Points, in no order, along strands that fork, close into loops and pass close to each other.
In the rows, zero is written as 128.
Points whose rows are less than 95.2 apart are linked; no others are.
mem: [ 69 109  87 114 143 177 144 132 108 163 128 150 167 109 108 148 104 110
 117 122  97 120 157  98 145 115 144 124]
Ral: [ 90 113  67 111 120 199 122 144 114 118 109 139 176 124 122 150 123 100
 107  90 115 185 180 125 152 136 149 149]
tunov: [150 217  87 132 196 121 139 138  66 204 114 145 158 122 163 135 157 117
 149  81 106  84 145 111 145  81 115 123]
Miret: [198  87 104 195 157 132  82 115 161 139 132 172 154 124  79 117  57 136
 148  94 184 178 150 158 157 158 180  98]
dodad: [140  81 172 176  92  79 128 112 192 113 122  95 103  85 117 142 143 133
 110 132 120  54  74  93  87 100 124 105]
kom: [119 119 162 116  78 104 128 134 174 101 137 103  47 147 174  89 141 161
  87 198 164 126  89 134  86 144 112 153]
tepop: [101  95 122 137 110 157 128 131 133  99 124 125 139 105 112 154 132 120
 121 128 100 135 122 136 146 134 128 131]
vufif: [102 101 188 145 135  81 135 135 176 102 149 127 101 161 113  88  65 157
 114 204 135 105 104  89 116 124 162  95]
medov: [115 122  51 116 111 204 111 148 105 112  91 150 185 137 143 138 146  93
 112  56 133 214 203 137 146 145 159 166]
Gekir: [189 118 156 184 141  66  98 109 158 113 127 123 105 105 110 125 147 130
 157 105 146  91 120 134 121 142 102  94]
fiv: [131 116 173 146 147  86 120 127 156 104 159 128 116 160  91  93  50 150
 128 181 157 131 116 122 143 145 161  97]
tapu: [ 90 175 123  56 118 166 147 144  78 126 126 132 141 165 144 128 155 133
 135 136 113 180 135 167 130 134 123 159]
beli: [ 99 196 100  75 157 156 166 140  68 219 135 157 158 160 149 152 123 130
 140 120 112  95 157 101 120  96 144 130]
Netev: [ 98 132 129 120  96 161 128 147 125  68 150 105 122 147 128 130 125 142
 128 154 126 181 134 142 141 146 127 157]
pap: [ 87 185 105  72 113 192 135 160  84 123 142 137 160 171 131 127 132 132
 132 115 138 195 170 146 144 148 139 162]
dega: [ 83 184  98  85 115 196 135 161 101 125 155 139 160 170 117 130  98 139
 134 127 148 185 185 117 144 150 156 159]
gurip: [127  66 142 117  71 123 156 106 166 114  98  84 120  75 139 159 163 106
  78 131  95  74  33 123  93  83 125 150]
lezo: [130 126 167 137 102  96 112 127 156  76 151 107  73 152 139  95 120 162
 118 186 164 131 108 144 102 159 118 140]
vop: [170  92 191 174 126  47 101 113 193 103 143 101 100 121 102 109 100 145
 127 145 166  87  93 112 101 136 133  83]
lomen: [125 152 155 133 158 105 131 127 129 144 161 152 126 161  95  91  57 149
 149 166 155 121 144 110 139 137 150 105]
Gitu: [150  85  99 167 138 161 103 127 175  98 148 141 167 124  83 127  46 131
 128 122 159 189 166 115 166 153 189 119]
Metu: [176 111 148 149  77  64 118 103 188 134 123  72  83  84 147 131 190 125
 114  99 157  73  72 139  87 117  82 133]
Bub: [130  90 157 132  65 102 138 118 170 111 118  85  79  99 151 130 156 128
  89 145 132  88  65 132  93 114 105 146]
figo: [141 196 150 118 163 115 133 137 108 167 161 163 124 178 111  94  73 160
 168 152 165 117 153 111 132 143 146 109]
Libob: [181 175 109 158 181 103 115 123  76 165  99 140 133 106 157 138 189 104
 157  63 109 107 139 144 147 107  82 115]
varur: [153 141 174 149 125  41 112 126 174 136 141  83  57 139 181  90 166 167
 120 153 174 101 114 121  72 131  85 113]
gab: [ 91 126  93 104 158 163 146 124  86 180 122 150 161 117 125 148 127 104
 122 109  88 111 150 108 144 106 126 127]
bup: [113 149 143 126 137 118 135 127 100 134 133 136 112 142 129 120 141 133
 144 142 113 116 129 132 129 127 104 123]
madir: [163 114 196 160 137  40  99 118 177 102 151  99  80 143 120  90 104 161
 126 162 183 105 107 127  95 149 124  97]
lar: [ 71  96 124  83  88 170 159 139 128  78 120  90 136 127 148 147 134 126
  93 171  82 159  94 137 130 109 139 163]
nibo: [137  80 190 174 107  73 121 117 193  99 137  99 101 105 110 124 110 142
 116 150 140  66  83  92  95 119 134  96]
fibot: [198 128 144 192 164  77  96 109 141 131 126 150 118 111 105 121 136 124
 168  92 151 104 138 131 139 145 107  87]
tukad: [121 228 124  86 151 145 162 152  72 207 137 167 138 188 161 139 136 151
 161 131 136 102 153 112 121 111 139 124]
dugan: [ 82  79 128  76  88 165 172 120 138  87  98  81 135 107 162 148 145 118
  81 172  80 145  62 142 114  96 139 169]
tamop: [217  88 123 199 157 108  77 106 166 129 129 175 142 127  74 121  85 133
 159  97 177 151 137 160 158 161 161  86]
gud: [142 161 134  74 141 101 149 111  84 139 105 116 110 137 172 121 185 119
 136 130 101 137 101 171 105 119  86 147]
sil: [118 113 147 110  76 112 140 128 149 101 125  97  70 124 170 113 152 138
  99 174 133 124  79 152  97 131 104 155]
zibof: [107 153  99  80 165 150 152 124  64 185 108 141 163 128 140 144 157 104
 125 103  85 116 140 128 141 100 121 134]
lodim: [158 124 100 152 170 116 128 112  98 164  97 142 149  95 138 157 182  96
 138  77  87 105 131 136 149 100  99 114]
gon: [110 116  90 126 117 183 125 148 153  83 162 118 171 149 100 124  51 126
 126 130 148 209 208  76 156 147 186 152]
kopa: [168 163 140 139 134 120 102 126  83 117 132 143 100 134 126 114 164 128
 162 104 155 144 140 170 134 169  86 131]
rutud: [125 207 102 115 183 124 154 136  75 206 128 147 154 140 157 139 142 127
 146 108 103  83 147 102 134  81 122 125]
mog: [147 175 144 131 146 113 119 128  81 138 131 144 109 143 132 114 154 131
 162 114 136 125 142 145 132 145  92 127]
dut: [149 105 126 160 152 133 111 121 146 127 143 155 143 117  81 117  66 131
 144 129 151 134 146 121 162 151 149  97]
bar: [106 156  46  76 123 210 117 160  76 144  93 157 192 136 138 133 137  90
 104  60 136 191 202 141 140 143 163 172]
Saral: [140 147 143 109 128  84 142 119 105 131 113 110  89 125 173 121 179 123
 130 133 110 118 101 157 102 116  80 139]
zok: [ 78 160  86  98 114 197 132 161 126 108 158 134 170 159 108 125  68 133
 128 130 143 195 202  90 146 145 174 160]
silek: [112  80 132  91  83 137 162 110 143 103  97  87 114  97 161 142 155 108
  83 158  98 111  53 150 104 100 119 162]
Peba: [126  92  87 137 137 170 118 119 108 147  99 157 158  99 118 160 157 101
 128  82 103 141 147 145 150 132 124 121]
Dufa: [120 171 128  60 137 140 142 129  66 144 110 132 130 149 153 126 175 124
 139 130 105 154 119 171 121 129 102 152]
poku: [ 44 100 123 116 107 174 155 147 141 101 143 121 150 140 114 139  88 138
 110 175  92 136 132  94 146 110 154 134]
binag: [136  76 159 145  55 101 138 107 197 122 113  85  99  76 127 145 162 122
  82 127 123  60  39 102  78  86 121 140]
Numur: [112  90 135 119  91 134 140 122 134 103 117 104 118 100 137 154 153 117
 111 141  96 117  84 148 119 121 115 140]
baf: [172 213 114 132 181 112 123 137  58 184 112 147 134 129 158 122 179 118
 162  77 120 106 146 137 146 112  96 126]
fetik: [162  85 107 175 153 144 101 122 164 124 138 159 156 114  78 121  46 130
 136 115 161 164 154 128 162 153 173 101]
lig: [ 79  97  79 130 132 193 128 135 125 140 124 153 169 104 103 154  98 108
 112 108 109 146 169 105 149 128 150 129]
lige: [148 102 141 154 121  92 125 116 144 118 115 114 108  92 130 152 170 112
 132 109 106  83 100 129 115 112  97 114]
mugot: [ 66 114 129 101  95 167 149 144 130  83 139 109 131 140 134 138 120 137
 106 171  95 162 118 122 135 120 142 152]
Kugi: [ 95 107 112 138 125 170 124 138 138 102 140 134 151 119  97 137 102 128
 130 128 122 150 150 118 159 144 144 128]
niz: [181 116 164 172 109  51 102 109 176 116 133  91  87  99 132 127 164 136
 134 111 159  76 102 134  92 136  88 112]
fular: [ 66 109 129 130 130 160 147 137 142 115 149 135 144 133  98 127  74 136
 123 168 112 124 139  90 147 126 154 123]
kinip: [138 143 159 135 124  65 128 122 140 131 129  98  70 133 174 107 169 143
 122 145 131 103 108 132  83 119  86 126]
Rarok: [165  99 135 135  97  80 132 104 157 130 105  86 105  77 149 153 192 104
 112 102 106  79  69 144  98 100  89 135]
zov: [135 103 100 146 134 163 116 136 165  87 168 120 169 142  83 122  28 134
 126 134 161 206 182  96 169 151 192 136]
Vom: [151 103  98 120 151 143 123 111  90 154  86 147 153  92 135 164 186  89
 134  74  89 131 126 159 145 117 107 122]
fege: [115 142  99  72 153 172 134 126  61 162  97 142 170 122 135 141 168  99
 128  90 102 157 143 158 144 127 122 140]
zofog: [101 129 176 133 134  79 134 136 156 120 140 132  85 165 139  93 113 161
 127 193 126 102 119  97  97 124 130 105]
Pino: [144 103 143 165 142 120 115 119 148 115 139 144 130 115  90 123  97 127
 147 132 136 112 133 122 149 147 131  98]
Leb: [227 110 133 200 165  94  76 103 147 139 123 172 128 120  89 116 113 131
 175  83 172 130 138 152 150 160 133  83]
deku: [135  96 145 163 127 107 123 118 143 119 128 132 119 102 111 147 138 117
 139 124 112  91 116 118 133 123 111 103]
lozu: [123 141 150 127  90 133 116 132 141  58 159 104  90 155 140 110 123 159
 126 178 156 167 122 154 122 162 118 163]
Tipo: [114 139  66  75 145 193 120 140  64 165  88 155 182 120 134 137 156  95
 114  70 117 168 171 156 144 134 137 149]
Vaf: [126 221 138 100 154 132 156 145  98 194 151 172 127 190 138 116 101 160
 168 152 149  98 156 105 118 125 141 118]
mobep: [ 95 141 153 120 127 108 140 135 122 127 137 138  98 161 142 113 131 145
 134 170 109 112 120 119 114 125 117 120]

A tip is a point with one link. Name the tips that can be reached along the links from each point below, in the order of the rows.
medov: madir
tapu: varur
lomen: kopa, Peba

How many points has the smallest loop of links through each point below? Write none if it is on no loop.
silek: 9
tamop: 13
binag: 12
